A landscape with many valleys, sampled at points; each row gives a point and its height.
From any point a ball rolls to the lowest of the 2 points nearest to it. It stops when none of these is lower. Distance is the straight distance between rows; heights are no part of it.
J_264: 99; 101; 144; 178; 96; 123; 125; 93; 129; 117; 110; 147; 128; 136; 121; 161; 122; 125; 96; 149; 144; 119; 94; 139; 121; 121; 132; 144; 107; 125; 130; 143; 92; 104; 99; 158  h=456
J_758: 164; 154; 110; 123; 122; 136; 99; 83; 129; 116; 93; 131; 118; 124; 79; 133; 135; 209; 118; 153; 128; 104; 120; 123; 128; 111; 133; 106; 107; 110; 157; 129; 149; 104; 167; 150  h=629
J_883: 173; 139; 98; 102; 137; 86; 139; 106; 126; 156; 135; 130; 146; 120; 110; 110; 109; 143; 114; 163; 164; 136; 125; 141; 145; 172; 100; 90; 157; 135; 137; 136; 120; 154; 126; 70  h=821
J_738: 78; 123; 183; 119; 143; 122; 144; 179; 134; 153; 117; 100; 176; 133; 182; 132; 128; 124; 153; 113; 96; 143; 93; 148; 154; 144; 113; 123; 115; 155; 102; 122; 143; 173; 96; 106  h=701
J_961: 127; 107; 155; 121; 168; 149; 143; 192; 123; 122; 160; 111; 103; 127; 150; 138; 122; 53; 176; 128; 134; 141; 159; 106; 94; 139; 109; 110; 162; 193; 82; 159; 151; 149; 147; 152  h=580
J_458: 120; 160; 95; 131; 149; 116; 145; 124; 140; 140; 126; 162; 154; 131; 108; 138; 95; 148; 157; 133; 147; 105; 121; 140; 125; 162; 130; 119; 118; 142; 93; 156; 120; 155; 121; 99  h=761
J_127: 129; 175; 138; 119; 110; 127; 162; 155; 132; 120; 151; 142; 122; 138; 88; 147; 111; 118; 141; 141; 131; 112; 130; 141; 136; 115; 156; 151; 137; 91; 95; 170; 136; 147; 100; 92  h=750
J_680: 161; 152; 96; 110; 166; 150; 136; 159; 162; 113; 161; 140; 130; 136; 86; 127; 123; 117; 146; 140; 150; 133; 123; 127; 129; 133; 174; 138; 142; 94; 101; 186; 114; 113; 120; 90  h=775
J_602: 153; 168; 110; 99; 124; 83; 136; 123; 142; 170; 110; 147; 169; 106; 125; 100; 119; 170; 117; 137; 126; 119; 122; 136; 143; 185; 92; 110; 143; 138; 96; 122; 132; 185; 130; 63  h=848
J_345: 145; 127; 113; 125; 183; 155; 131; 99; 153; 145; 126; 137; 132; 143; 120; 131; 113; 156; 156; 163; 137; 152; 105; 150; 107; 150; 110; 99; 134; 153; 135; 155; 114; 88; 135; 113  h=291
J_186: 139; 139; 134; 118; 74; 108; 160; 134; 106; 141; 125; 99; 83; 112; 106; 107; 118; 87; 88; 104; 95; 165; 125; 155; 83; 165; 139; 146; 131; 167; 155; 152; 121; 93; 112; 135  h=686
J_14: 158; 110; 115; 131; 122; 109; 162; 82; 137; 113; 164; 155; 131; 168; 108; 146; 76; 165; 142; 160; 176; 121; 130; 157; 112; 98; 103; 113; 161; 107; 109; 96; 112; 127; 128; 103  h=344
J_312: 110; 117; 70; 148; 177; 141; 93; 133; 131; 146; 112; 138; 127; 129; 128; 128; 141; 133; 124; 115; 138; 130; 143; 99; 86; 164; 128; 139; 122; 164; 126; 154; 106; 94; 154; 163  h=145
J_488: 103; 162; 132; 120; 60; 127; 108; 88; 122; 131; 92; 167; 138; 131; 109; 143; 133; 180; 111; 127; 137; 94; 148; 104; 123; 68; 121; 172; 107; 116; 131; 69; 114; 120; 142; 123  h=345
J_445: 175; 155; 106; 104; 105; 133; 127; 112; 122; 135; 140; 143; 95; 108; 120; 122; 131; 186; 100; 129; 147; 142; 176; 103; 133; 119; 126; 104; 137; 149; 161; 82; 136; 84; 153; 141  h=586
J_763: 123; 83; 117; 150; 153; 144; 98; 122; 120; 130; 93; 74; 104; 115; 125; 96; 143; 91; 119; 126; 101; 162; 98; 144; 106; 143; 137; 121; 115; 135; 178; 164; 130; 107; 146; 169  h=407
J_4: 130; 98; 96; 108; 95; 107; 85; 133; 110; 151; 108; 154; 139; 134; 149; 135; 139; 110; 71; 118; 146; 110; 106; 98; 154; 130; 115; 144; 111; 161; 97; 131; 101; 125; 130; 110  h=645
J_604: 190; 133; 111; 90; 119; 138; 143; 144; 138; 111; 160; 129; 88; 129; 87; 130; 118; 123; 136; 133; 149; 143; 131; 135; 117; 139; 115; 94; 174; 143; 128; 171; 111; 91; 144; 100  h=179
J_418: 146; 155; 148; 108; 90; 122; 161; 127; 100; 132; 163; 152; 120; 122; 137; 145; 113; 155; 118; 102; 138; 84; 161; 95; 115; 126; 104; 119; 151; 156; 124; 92; 117; 153; 120; 117  h=252
J_904: 78; 152; 157; 144; 98; 101; 154; 158; 81; 152; 134; 121; 162; 107; 160; 127; 126; 121; 108; 110; 121; 102; 139; 107; 148; 145; 110; 107; 134; 121; 108; 130; 136; 192; 93; 112  h=588
J_386: 114; 141; 146; 119; 125; 114; 113; 123; 120; 111; 139; 118; 124; 138; 132; 103; 169; 160; 143; 157; 143; 96; 103; 144; 185; 115; 133; 86; 99; 76; 163; 127; 129; 138; 122; 139  h=401
J_561: 110; 130; 164; 143; 124; 114; 147; 131; 140; 119; 122; 144; 190; 132; 117; 133; 89; 138; 172; 146; 139; 115; 90; 164; 159; 77; 140; 132; 129; 76; 104; 135; 131; 170; 113; 115  h=121
J_300: 104; 103; 104; 147; 97; 113; 87; 121; 110; 102; 105; 143; 132; 126; 127; 113; 140; 88; 94; 102; 119; 98; 136; 114; 151; 111; 140; 163; 78; 97; 129; 151; 124; 135; 146; 169  h=869
J_181: 142; 105; 158; 101; 63; 121; 128; 124; 133; 118; 120; 103; 101; 113; 156; 109; 147; 108; 88; 119; 118; 174; 118; 135; 147; 119; 127; 148; 111; 129; 165; 88; 132; 95; 116; 107  h=721
J_85: 96; 80; 113; 160; 174; 150; 117; 104; 138; 114; 119; 121; 136; 147; 164; 129; 156; 145; 145; 131; 137; 132; 151; 119; 116; 115; 126; 156; 137; 114; 132; 69; 149; 122; 111; 199  h=246
J_868: 91; 56; 121; 140; 99; 96; 129; 153; 105; 122; 150; 131; 138; 133; 178; 110; 119; 66; 89; 95; 134; 120; 125; 117; 147; 137; 125; 143; 95; 147; 111; 111; 126; 139; 122; 148  h=515
J_722: 152; 172; 96; 107; 161; 139; 103; 143; 135; 109; 143; 140; 120; 131; 104; 149; 139; 133; 154; 102; 130; 85; 175; 78; 119; 126; 156; 137; 141; 105; 105; 153; 124; 152; 173; 145  h=820
J_492: 140; 181; 135; 148; 127; 125; 161; 125; 148; 136; 110; 133; 127; 116; 85; 167; 96; 147; 154; 141; 73; 115; 122; 145; 98; 146; 116; 139; 148; 115; 106; 138; 136; 141; 135; 118  h=807
J_25: 146; 71; 146; 156; 141; 159; 118; 125; 129; 92; 115; 118; 110; 163; 124; 140; 136; 78; 147; 157; 131; 127; 155; 103; 101; 89; 127; 143; 174; 118; 130; 138; 135; 136; 134; 180  h=295
J_28: 148; 90; 149; 121; 169; 168; 113; 138; 145; 115; 145; 130; 108; 139; 145; 164; 149; 122; 161; 150; 168; 118; 144; 83; 108; 145; 106; 104; 164; 165; 97; 152; 111; 114; 122; 137  h=216
J_767: 102; 135; 96; 121; 120; 112; 113; 72; 151; 139; 94; 131; 143; 137; 117; 149; 138; 214; 113; 133; 149; 132; 134; 104; 114; 91; 130; 168; 130; 122; 137; 63; 130; 97; 140; 101  h=381
J_302: 131; 129; 81; 105; 169; 151; 112; 143; 137; 115; 169; 163; 128; 162; 121; 129; 120; 137; 138; 115; 169; 102; 179; 94; 122; 92; 161; 156; 100; 123; 108; 117; 113; 97; 145; 153  h=816
J_567: 143; 97; 139; 89; 123; 149; 120; 130; 150; 143; 139; 148; 111; 128; 197; 143; 151; 142; 117; 99; 130; 132; 141; 99; 129; 136; 96; 112; 143; 181; 115; 71; 123; 107; 137; 124  h=148
J_996: 128; 127; 172; 86; 128; 152; 153; 169; 127; 127; 184; 112; 128; 140; 155; 141; 126; 102; 142; 119; 126; 127; 159; 98; 148; 121; 120; 128; 170; 127; 112; 106; 152; 152; 111; 89  h=778
J_387: 84; 127; 148; 145; 129; 146; 100; 115; 149; 156; 79; 140; 166; 124; 147; 159; 127; 119; 123; 131; 107; 135; 72; 134; 139; 148; 146; 142; 105; 128; 100; 142; 97; 122; 92; 110  h=547
J_935: 87; 110; 134; 152; 132; 138; 109; 85; 145; 119; 105; 119; 151; 136; 145; 125; 164; 168; 141; 156; 123; 122; 104; 156; 140; 105; 136; 135; 113; 95; 151; 80; 128; 126; 102; 188  h=280
J_52: 161; 120; 135; 85; 145; 143; 97; 180; 119; 134; 149; 85; 87; 121; 144; 100; 174; 97; 100; 134; 134; 162; 138; 93; 133; 164; 140; 99; 127; 153; 158; 177; 133; 93; 130; 116  h=306
J_739: 102; 162; 94; 138; 115; 133; 149; 141; 122; 121; 129; 144; 112; 111; 98; 131; 110; 105; 113; 123; 108; 116; 165; 119; 105; 132; 153; 195; 127; 112; 124; 136; 110; 109; 106; 131  h=689
J_879: 164; 140; 149; 119; 64; 101; 116; 129; 99; 136; 115; 138; 92; 102; 150; 124; 144; 116; 81; 74; 114; 138; 122; 131; 150; 123; 118; 99; 79; 205; 138; 114; 147; 100; 159; 155  h=604
J_91: 131; 112; 125; 143; 199; 153; 123; 124; 174; 139; 151; 131; 141; 150; 154; 129; 125; 158; 167; 159; 173; 149; 115; 132; 145; 177; 109; 95; 126; 167; 129; 162; 104; 119; 96; 113  h=315
J_947: 140; 150; 112; 157; 69; 95; 131; 71; 120; 142; 87; 132; 114; 110; 107; 127; 115; 145; 83; 134; 112; 136; 121; 140; 102; 137; 131; 141; 127; 139; 161; 116; 122; 102; 133; 134  h=535
J_473: 123; 167; 148; 155; 162; 101; 149; 136; 153; 143; 112; 119; 180; 134; 94; 135; 97; 138; 155; 164; 147; 122; 109; 149; 170; 131; 146; 114; 137; 77; 107; 168; 126; 190; 116; 70  h=189
J_748: 129; 56; 116; 138; 177; 136; 131; 160; 126; 134; 117; 119; 108; 134; 164; 127; 121; 66; 134; 131; 129; 156; 118; 138; 108; 142; 119; 131; 135; 161; 105; 143; 135; 117; 131; 151  h=517
J_152: 131; 136; 135; 94; 135; 133; 96; 131; 149; 134; 110; 131; 146; 114; 142; 121; 151; 150; 159; 105; 97; 138; 105; 146; 160; 106; 118; 132; 130; 112; 115; 84; 154; 150; 156; 113  h=299
J_87: 123; 154; 167; 108; 106; 139; 145; 168; 104; 113; 167; 107; 95; 144; 125; 118; 140; 114; 144; 109; 111; 121; 135; 149; 138; 126; 151; 136; 90; 130; 139; 147; 139; 118; 102; 132  h=828
J_211: 115; 122; 176; 130; 139; 116; 122; 165; 126; 143; 115; 101; 172; 133; 158; 136; 114; 110; 170; 92; 112; 129; 114; 128; 161; 129; 110; 100; 128; 136; 94; 159; 132; 214; 124; 84  h=666
J_368: 174; 129; 131; 150; 44; 87; 137; 85; 106; 147; 100; 135; 99; 98; 119; 128; 140; 133; 67; 117; 138; 156; 101; 146; 144; 142; 124; 84; 102; 172; 161; 123; 135; 93; 145; 139  h=572
J_299: 160; 154; 126; 140; 107; 131; 142; 120; 111; 104; 138; 113; 89; 112; 84; 135; 114; 120; 113; 132; 108; 124; 167; 109; 94; 120; 128; 134; 186; 100; 155; 135; 141; 139; 137; 130  h=635
J_909: 147; 145; 68; 128; 148; 102; 106; 87; 151; 159; 109; 149; 154; 155; 64; 131; 118; 183; 125; 147; 170; 119; 117; 114; 100; 163; 142; 136; 144; 127; 97; 174; 105; 114; 133; 77  h=691
J_135: 84; 160; 161; 134; 104; 101; 136; 181; 104; 147; 127; 113; 166; 115; 135; 122; 118; 105; 137; 117; 121; 108; 121; 124; 172; 157; 111; 114; 110; 123; 91; 173; 140; 212; 114; 72  h=624
J_74: 112; 148; 157; 125; 62; 119; 131; 102; 121; 133; 110; 180; 148; 124; 137; 147; 111; 171; 122; 97; 120; 63; 133; 110; 142; 86; 108; 124; 116; 118; 106; 112; 108; 160; 146; 133  h=305
J_374: 126; 104; 112; 136; 159; 133; 107; 128; 139; 128; 141; 126; 137; 141; 133; 153; 139; 124; 117; 145; 163; 126; 146; 99; 116; 137; 128; 122; 165; 116; 122; 127; 126; 141; 125; 127  h=133
J_78: 117; 78; 124; 135; 141; 125; 108; 143; 119; 111; 123; 76; 80; 122; 161; 83; 169; 69; 99; 100; 96; 170; 137; 118; 119; 145; 145; 158; 120; 132; 170; 129; 145; 117; 139; 170  h=448
J_8: 132; 122; 138; 129; 102; 145; 157; 125; 120; 110; 185; 159; 132; 158; 131; 155; 101; 150; 140; 127; 162; 96; 150; 116; 120; 88; 102; 96; 169; 130; 114; 115; 109; 147; 118; 121  h=297
J_47: 118; 124; 150; 152; 153; 133; 157; 151; 121; 102; 145; 104; 136; 156; 127; 123; 142; 125; 180; 157; 127; 130; 116; 155; 150; 112; 146; 104; 140; 104; 126; 144; 145; 163; 109; 146  h=300
J_532: 102; 148; 146; 153; 138; 106; 133; 110; 126; 125; 95; 99; 157; 100; 129; 128; 127; 134; 125; 163; 101; 134; 90; 159; 148; 145; 123; 117; 124; 75; 158; 115; 138; 137; 116; 102  h=902
J_610: 130; 146; 160; 129; 155; 134; 117; 165; 114; 121; 124; 86; 104; 128; 125; 122; 133; 107; 179; 102; 84; 115; 121; 149; 115; 138; 121; 92; 113; 148; 123; 161; 146; 169; 149; 134  h=644
J_970: 137; 162; 79; 132; 140; 130; 105; 88; 128; 133; 117; 137; 126; 133; 66; 141; 123; 199; 105; 150; 160; 97; 142; 94; 115; 138; 136; 126; 130; 107; 136; 151; 123; 95; 136; 116  h=658
J_169: 152; 72; 121; 91; 75; 120; 108; 124; 135; 129; 120; 128; 112; 122; 159; 139; 141; 86; 58; 111; 139; 134; 133; 102; 152; 122; 115; 147; 132; 141; 142; 122; 126; 103; 134; 105  h=687
J_645: 94; 140; 200; 107; 107; 144; 172; 185; 113; 132; 181; 96; 150; 146; 164; 128; 106; 108; 176; 95; 107; 149; 140; 125; 143; 112; 120; 131; 142; 133; 96; 105; 165; 176; 90; 113  h=758
J_256: 128; 114; 144; 122; 174; 170; 98; 141; 147; 130; 159; 129; 113; 145; 164; 140; 161; 155; 155; 145; 158; 102; 126; 95; 143; 170; 117; 94; 119; 178; 118; 168; 88; 107; 118; 154  h=266
J_333: 137; 98; 117; 151; 158; 126; 105; 106; 131; 133; 101; 126; 158; 126; 115; 136; 122; 106; 102; 132; 116; 137; 136; 125; 119; 115; 123; 127; 161; 96; 135; 112; 134; 152; 146; 108  h=226
J_449: 132; 105; 90; 116; 138; 150; 92; 119; 137; 138; 118; 142; 109; 123; 153; 140; 142; 143; 113; 104; 137; 136; 146; 89; 93; 148; 96; 134; 142; 193; 114; 112; 109; 100; 162; 162  h=82
J_259: 104; 170; 128; 119; 78; 91; 180; 130; 87; 125; 172; 155; 134; 103; 143; 101; 120; 149; 118; 136; 160; 111; 125; 152; 164; 127; 118; 113; 83; 125; 141; 95; 116; 131; 115; 121  h=464
J_376: 183; 103; 106; 110; 174; 142; 98; 119; 156; 121; 122; 136; 114; 132; 91; 136; 116; 102; 167; 138; 133; 128; 130; 125; 92; 110; 118; 126; 166; 142; 92; 160; 133; 115; 172; 122  h=171
J_568: 168; 147; 89; 112; 139; 115; 134; 82; 124; 133; 126; 142; 101; 127; 116; 122; 121; 206; 137; 129; 143; 149; 146; 140; 116; 108; 122; 101; 101; 150; 160; 96; 155; 81; 175; 151  h=605
J_113: 170; 86; 141; 93; 117; 126; 121; 114; 140; 152; 112; 111; 136; 124; 162; 123; 131; 114; 103; 142; 129; 174; 97; 143; 147; 136; 108; 93; 159; 134; 154; 99; 141; 119; 133; 77  h=759
J_53: 106; 183; 147; 160; 146; 160; 136; 158; 129; 122; 145; 136; 144; 122; 106; 163; 135; 115; 123; 155; 136; 120; 143; 105; 137; 148; 183; 159; 150; 80; 116; 165; 133; 137; 76; 106  h=728
J_520: 138; 174; 137; 119; 115; 100; 135; 118; 141; 156; 90; 118; 150; 99; 112; 128; 117; 154; 109; 149; 103; 136; 94; 147; 151; 158; 130; 109; 135; 100; 142; 138; 139; 149; 135; 65  h=878
J_328: 136; 104; 132; 111; 125; 117; 138; 117; 138; 154; 128; 139; 155; 124; 150; 112; 122; 147; 120; 141; 156; 150; 97; 145; 161; 163; 100; 101; 136; 151; 134; 119; 108; 137; 109; 72  h=792
J_622: 110; 180; 159; 135; 113; 140; 138; 131; 158; 126; 101; 153; 128; 113; 112; 157; 111; 156; 172; 101; 72; 117; 106; 150; 105; 111; 119; 162; 111; 125; 89; 128; 131; 145; 124; 124  h=824
J_447: 178; 143; 134; 115; 123; 111; 149; 152; 117; 116; 156; 140; 109; 141; 96; 127; 100; 127; 150; 136; 154; 100; 128; 132; 133; 138; 106; 84; 157; 147; 111; 178; 114; 159; 139; 102  h=113
J_794: 101; 141; 102; 144; 157; 156; 174; 134; 134; 139; 137; 122; 106; 107; 134; 91; 125; 123; 137; 124; 97; 178; 137; 160; 92; 156; 144; 154; 118; 118; 149; 124; 133; 83; 115; 172  h=242
J_89: 137; 99; 125; 150; 155; 141; 101; 74; 126; 105; 124; 101; 125; 154; 104; 135; 142; 142; 126; 167; 141; 108; 103; 130; 138; 125; 139; 101; 145; 88; 165; 148; 120; 105; 118; 143  h=320
J_33: 104; 154; 157; 157; 66; 100; 139; 83; 118; 135; 100; 128; 116; 80; 133; 96; 136; 133; 85; 124; 104; 151; 109; 155; 118; 123; 121; 154; 90; 123; 171; 77; 128; 95; 133; 155  h=509
J_507: 146; 126; 102; 114; 110; 99; 122; 139; 97; 110; 130; 110; 112; 119; 133; 88; 152; 84; 77; 105; 118; 119; 155; 121; 157; 114; 124; 117; 112; 117; 167; 93; 144; 146; 162; 134  h=520
J_988: 156; 78; 121; 115; 108; 129; 113; 84; 144; 134; 116; 128; 133; 137; 153; 124; 141; 166; 98; 148; 149; 167; 99; 141; 140; 111; 109; 109; 134; 135; 163; 79; 128; 87; 131; 118  h=790
J_173: 123; 134; 110; 121; 137; 124; 106; 100; 130; 142; 96; 146; 139; 99; 149; 124; 148; 159; 118; 104; 101; 124; 124; 134; 133; 125; 107; 128; 110; 129; 136; 100; 133; 130; 166; 141  h=273
J_70: 139; 142; 175; 126; 49; 118; 145; 130; 119; 153; 117; 83; 92; 95; 144; 125; 140; 110; 89; 112; 91; 197; 96; 158; 131; 156; 139; 125; 112; 167; 177; 123; 135; 79; 106; 104  h=710
J_238: 165; 107; 110; 95; 144; 152; 97; 128; 169; 115; 121; 141; 126; 144; 120; 117; 126; 116; 163; 98; 107; 138; 112; 125; 125; 111; 126; 133; 134; 120; 90; 128; 142; 123; 172; 117  h=240
J_814: 128; 131; 156; 156; 161; 121; 132; 134; 126; 117; 139; 84; 147; 151; 93; 131; 116; 102; 149; 185; 142; 117; 102; 150; 151; 124; 149; 89; 143; 75; 136; 190; 137; 181; 103; 89  h=262
J_22: 121; 95; 130; 146; 95; 118; 137; 102; 113; 91; 132; 134; 115; 138; 122; 128; 118; 122; 114; 126; 133; 123; 111; 162; 123; 95; 126; 127; 114; 108; 139; 113; 118; 126; 120; 158  h=421
J_714: 125; 166; 160; 73; 96; 137; 144; 167; 138; 117; 146; 124; 109; 127; 144; 96; 152; 123; 160; 102; 88; 130; 136; 139; 169; 107; 140; 133; 98; 140; 142; 99; 149; 130; 125; 130  h=815
J_72: 94; 110; 149; 142; 101; 104; 102; 141; 101; 101; 118; 128; 120; 140; 153; 105; 154; 121; 122; 102; 109; 90; 108; 146; 169; 112; 133; 121; 54; 132; 151; 134; 131; 144; 145; 179  h=890
J_999: 127; 143; 130; 124; 119; 138; 92; 106; 123; 103; 136; 105; 119; 143; 117; 129; 174; 163; 116; 165; 127; 84; 124; 108; 156; 116; 155; 100; 138; 73; 173; 128; 125; 131; 128; 175  h=367
J_229: 133; 97; 94; 105; 141; 132; 123; 147; 123; 107; 146; 108; 110; 119; 148; 79; 163; 86; 86; 104; 136; 138; 169; 105; 148; 121; 150; 146; 115; 101; 178; 102; 127; 105; 138; 148  h=485
J_432: 94; 165; 124; 139; 130; 140; 161; 156; 103; 133; 164; 118; 101; 125; 106; 116; 124; 129; 101; 155; 154; 138; 133; 114; 127; 166; 151; 135; 115; 105; 166; 167; 112; 92; 73; 135  h=725
J_900: 82; 120; 125; 140; 107; 85; 150; 165; 77; 137; 141; 118; 155; 105; 165; 103; 125; 75; 77; 92; 116; 111; 148; 107; 147; 140; 120; 130; 114; 118; 126; 98; 153; 181; 125; 146  h=554
J_696: 122; 111; 93; 129; 142; 136; 115; 118; 138; 98; 126; 155; 137; 158; 120; 126; 127; 143; 140; 101; 150; 95; 173; 95; 112; 66; 145; 161; 104; 112; 117; 91; 131; 143; 155; 174  h=831
J_96: 103; 136; 113; 121; 124; 114; 112; 89; 153; 143; 87; 137; 175; 120; 125; 112; 109; 183; 139; 129; 109; 149; 124; 152; 123; 89; 121; 178; 109; 83; 124; 68; 143; 104; 138; 115  h=414
J_858: 106; 83; 85; 178; 188; 146; 113; 104; 118; 125; 106; 129; 133; 136; 136; 140; 136; 135; 121; 131; 141; 138; 154; 120; 73; 119; 134; 151; 119; 139; 140; 118; 131; 103; 136; 197  h=207
J_710: 131; 164; 124; 153; 118; 88; 169; 112; 139; 146; 112; 181; 168; 130; 79; 161; 68; 154; 154; 143; 115; 101; 106; 143; 94; 142; 128; 140; 133; 129; 73; 147; 139; 166; 128; 120  h=784
J_319: 126; 63; 141; 144; 131; 103; 135; 156; 102; 113; 139; 97; 132; 142; 159; 116; 115; 63; 100; 123; 130; 155; 118; 153; 132; 125; 135; 123; 117; 128; 132; 132; 136; 135; 123; 130  h=471
J_414: 127; 144; 134; 133; 74; 122; 155; 139; 103; 116; 138; 117; 100; 115; 107; 132; 111; 90; 88; 111; 109; 132; 146; 119; 108; 141; 121; 144; 146; 140; 141; 139; 121; 135; 129; 117  h=663
J_150: 179; 103; 130; 104; 161; 135; 121; 156; 119; 126; 149; 108; 102; 133; 123; 112; 133; 101; 124; 159; 166; 152; 130; 108; 123; 161; 114; 85; 173; 145; 143; 172; 107; 92; 132; 113  h=241
J_336: 133; 112; 151; 135; 150; 160; 113; 117; 160; 110; 128; 139; 156; 163; 103; 133; 109; 105; 176; 153; 142; 124; 84; 171; 148; 92; 163; 137; 115; 102; 106; 165; 126; 135; 112; 116  h=184
J_648: 126; 144; 77; 141; 165; 134; 96; 122; 121; 150; 99; 117; 110; 94; 132; 107; 153; 154; 107; 115; 104; 136; 141; 124; 112; 165; 122; 114; 111; 128; 164; 132; 139; 115; 165; 163  h=217
J_734: 101; 159; 177; 143; 75; 87; 173; 112; 116; 128; 143; 131; 125; 120; 142; 116; 127; 137; 117; 136; 125; 144; 106; 176; 143; 128; 117; 124; 83; 127; 161; 93; 122; 114; 99; 127  h=487
J_902: 134; 151; 78; 144; 156; 124; 92; 115; 154; 152; 96; 157; 153; 135; 87; 157; 125; 159; 143; 126; 123; 111; 116; 105; 108; 153; 141; 162; 112; 138; 81; 165; 114; 119; 141; 106  h=729
J_821: 81; 153; 137; 147; 144; 160; 148; 174; 122; 127; 150; 131; 112; 125; 128; 146; 135; 98; 114; 129; 130; 121; 148; 115; 135; 140; 173; 174; 129; 116; 134; 158; 115; 101; 61; 137  h=708
J_139: 139; 89; 139; 137; 167; 133; 110; 88; 147; 130; 127; 123; 161; 159; 124; 137; 105; 143; 166; 165; 152; 116; 98; 161; 137; 113; 117; 95; 130; 134; 129; 149; 113; 134; 133; 124  h=253
J_720: 84; 140; 162; 133; 141; 149; 160; 171; 137; 155; 134; 138; 159; 129; 160; 148; 112; 108; 165; 112; 103; 152; 107; 147; 122; 154; 140; 159; 120; 159; 83; 129; 129; 145; 87; 110  h=723
J_542: 98; 145; 170; 117; 113; 126; 171; 172; 117; 135; 144; 112; 145; 132; 125; 126; 109; 96; 174; 94; 89; 154; 113; 171; 135; 111; 137; 156; 116; 128; 94; 113; 158; 139; 95; 92  h=741
J_327: 98; 156; 134; 133; 130; 138; 108; 132; 149; 110; 85; 135; 140; 112; 124; 131; 149; 122; 166; 99; 74; 116; 126; 137; 133; 99; 143; 186; 98; 107; 101; 118; 138; 145; 139; 160  h=839
J_921: 168; 130; 123; 84; 106; 138; 124; 134; 135; 142; 148; 155; 120; 124; 151; 145; 130; 117; 119; 96; 139; 111; 151; 80; 114; 117; 101; 140; 171; 162; 91; 102; 120; 132; 134; 110  h=205
J_380: 84; 112; 141; 167; 142; 151; 112; 105; 149; 136; 109; 130; 144; 133; 140; 165; 129; 135; 117; 166; 149; 114; 79; 137; 132; 157; 135; 126; 119; 128; 137; 179; 92; 105; 65; 126  h=500
J_953: 177; 171; 92; 124; 126; 116; 162; 115; 100; 125; 144; 129; 94; 102; 99; 117; 122; 160; 103; 122; 120; 139; 177; 122; 91; 136; 123; 122; 151; 124; 185; 106; 140; 100; 156; 148  h=608
J_639: 140; 89; 147; 128; 132; 171; 139; 114; 149; 103; 129; 107; 100; 146; 131; 126; 139; 92; 130; 144; 117; 156; 138; 137; 103; 105; 134; 162; 164; 114; 151; 107; 137; 110; 110; 148  h=251
J_668: 138; 132; 120; 115; 181; 141; 109; 175; 119; 139; 135; 80; 80; 109; 127; 110; 156; 105; 138; 124; 108; 161; 120; 124; 107; 164; 143; 106; 120; 138; 155; 184; 132; 101; 148; 148  h=357
J_220: 82; 107; 102; 152; 98; 121; 108; 113; 133; 107; 101; 155; 152; 121; 117; 136; 115; 118; 117; 98; 135; 100; 170; 104; 115; 70; 137; 192; 90; 96; 101; 109; 119; 146; 145; 158  h=847
J_62: 81; 106; 128; 143; 81; 110; 95; 114; 113; 161; 88; 162; 149; 130; 126; 150; 121; 98; 86; 129; 119; 109; 88; 115; 128; 158; 128; 155; 121; 155; 85; 146; 88; 142; 101; 110  h=598
J_534: 113; 153; 119; 131; 174; 145; 177; 150; 119; 112; 161; 104; 110; 140; 136; 91; 133; 124; 174; 139; 124; 157; 142; 171; 120; 131; 146; 125; 124; 118; 147; 115; 161; 126; 108; 157  h=268
J_952: 135; 153; 95; 123; 191; 160; 118; 159; 149; 107; 172; 148; 138; 144; 104; 134; 154; 125; 148; 130; 150; 109; 165; 70; 124; 123; 174; 151; 137; 105; 93; 152; 109; 101; 122; 129  h=798
J_310: 165; 118; 122; 125; 144; 156; 109; 87; 144; 118; 129; 134; 111; 140; 105; 160; 111; 168; 149; 135; 132; 136; 120; 131; 89; 116; 102; 98; 154; 159; 112; 131; 116; 94; 145; 129  h=243
J_744: 182; 142; 86; 79; 96; 118; 121; 135; 98; 131; 129; 156; 115; 102; 129; 110; 143; 132; 71; 111; 150; 119; 177; 92; 150; 111; 132; 128; 126; 125; 143; 93; 145; 116; 168; 123  h=559
J_42: 128; 90; 115; 126; 164; 147; 143; 180; 129; 134; 141; 149; 139; 137; 155; 123; 105; 70; 152; 105; 134; 138; 136; 111; 102; 130; 123; 132; 146; 183; 60; 131; 137; 141; 140; 138  h=552
J_476: 141; 99; 102; 152; 132; 114; 87; 66; 132; 146; 79; 129; 153; 129; 117; 147; 125; 169; 128; 132; 121; 111; 104; 123; 106; 108; 94; 130; 134; 118; 138; 99; 125; 138; 172; 128  h=324
J_83: 121; 111; 155; 145; 181; 119; 131; 177; 105; 129; 145; 81; 124; 119; 134; 116; 133; 94; 194; 121; 114; 132; 162; 135; 116; 147; 103; 77; 156; 164; 105; 159; 154; 196; 157; 143  h=612
J_498: 114; 135; 149; 142; 90; 79; 150; 105; 94; 108; 135; 137; 147; 113; 148; 91; 132; 158; 122; 145; 144; 89; 115; 159; 175; 103; 114; 77; 80; 94; 158; 89; 113; 158; 133; 154  h=436
J_189: 146; 100; 142; 173; 125; 120; 152; 86; 118; 94; 142; 122; 119; 151; 102; 148; 88; 126; 139; 154; 135; 115; 134; 156; 98; 94; 115; 110; 168; 120; 146; 111; 130; 118; 130; 141  h=386
J_581: 110; 176; 159; 66; 118; 154; 134; 182; 134; 124; 164; 131; 123; 119; 153; 117; 132; 99; 148; 95; 106; 113; 153; 112; 158; 109; 163; 156; 112; 120; 108; 97; 135; 144; 106; 89  h=801
J_158: 115; 107; 120; 133; 161; 176; 142; 117; 153; 134; 124; 110; 102; 115; 151; 110; 137; 113; 141; 136; 108; 204; 143; 152; 80; 133; 148; 161; 161; 122; 166; 98; 142; 73; 111; 153  h=215

Call two points neighbours if one is among the 2 nearest of the other. Go from one point of each pair to the other, from neighbour to neighbour, staying as low as possible. Name the highest point that can't be avoided.
J_561 / J_449 => J_152
J_158 / J_374 => J_25
J_374 / J_376 => J_47
J_561 / J_376 => J_345

For each start below, name the point where the ball stops.
J_744 => J_447
J_4 => J_449
J_33 => J_561
J_622 => J_445
J_714 => J_319
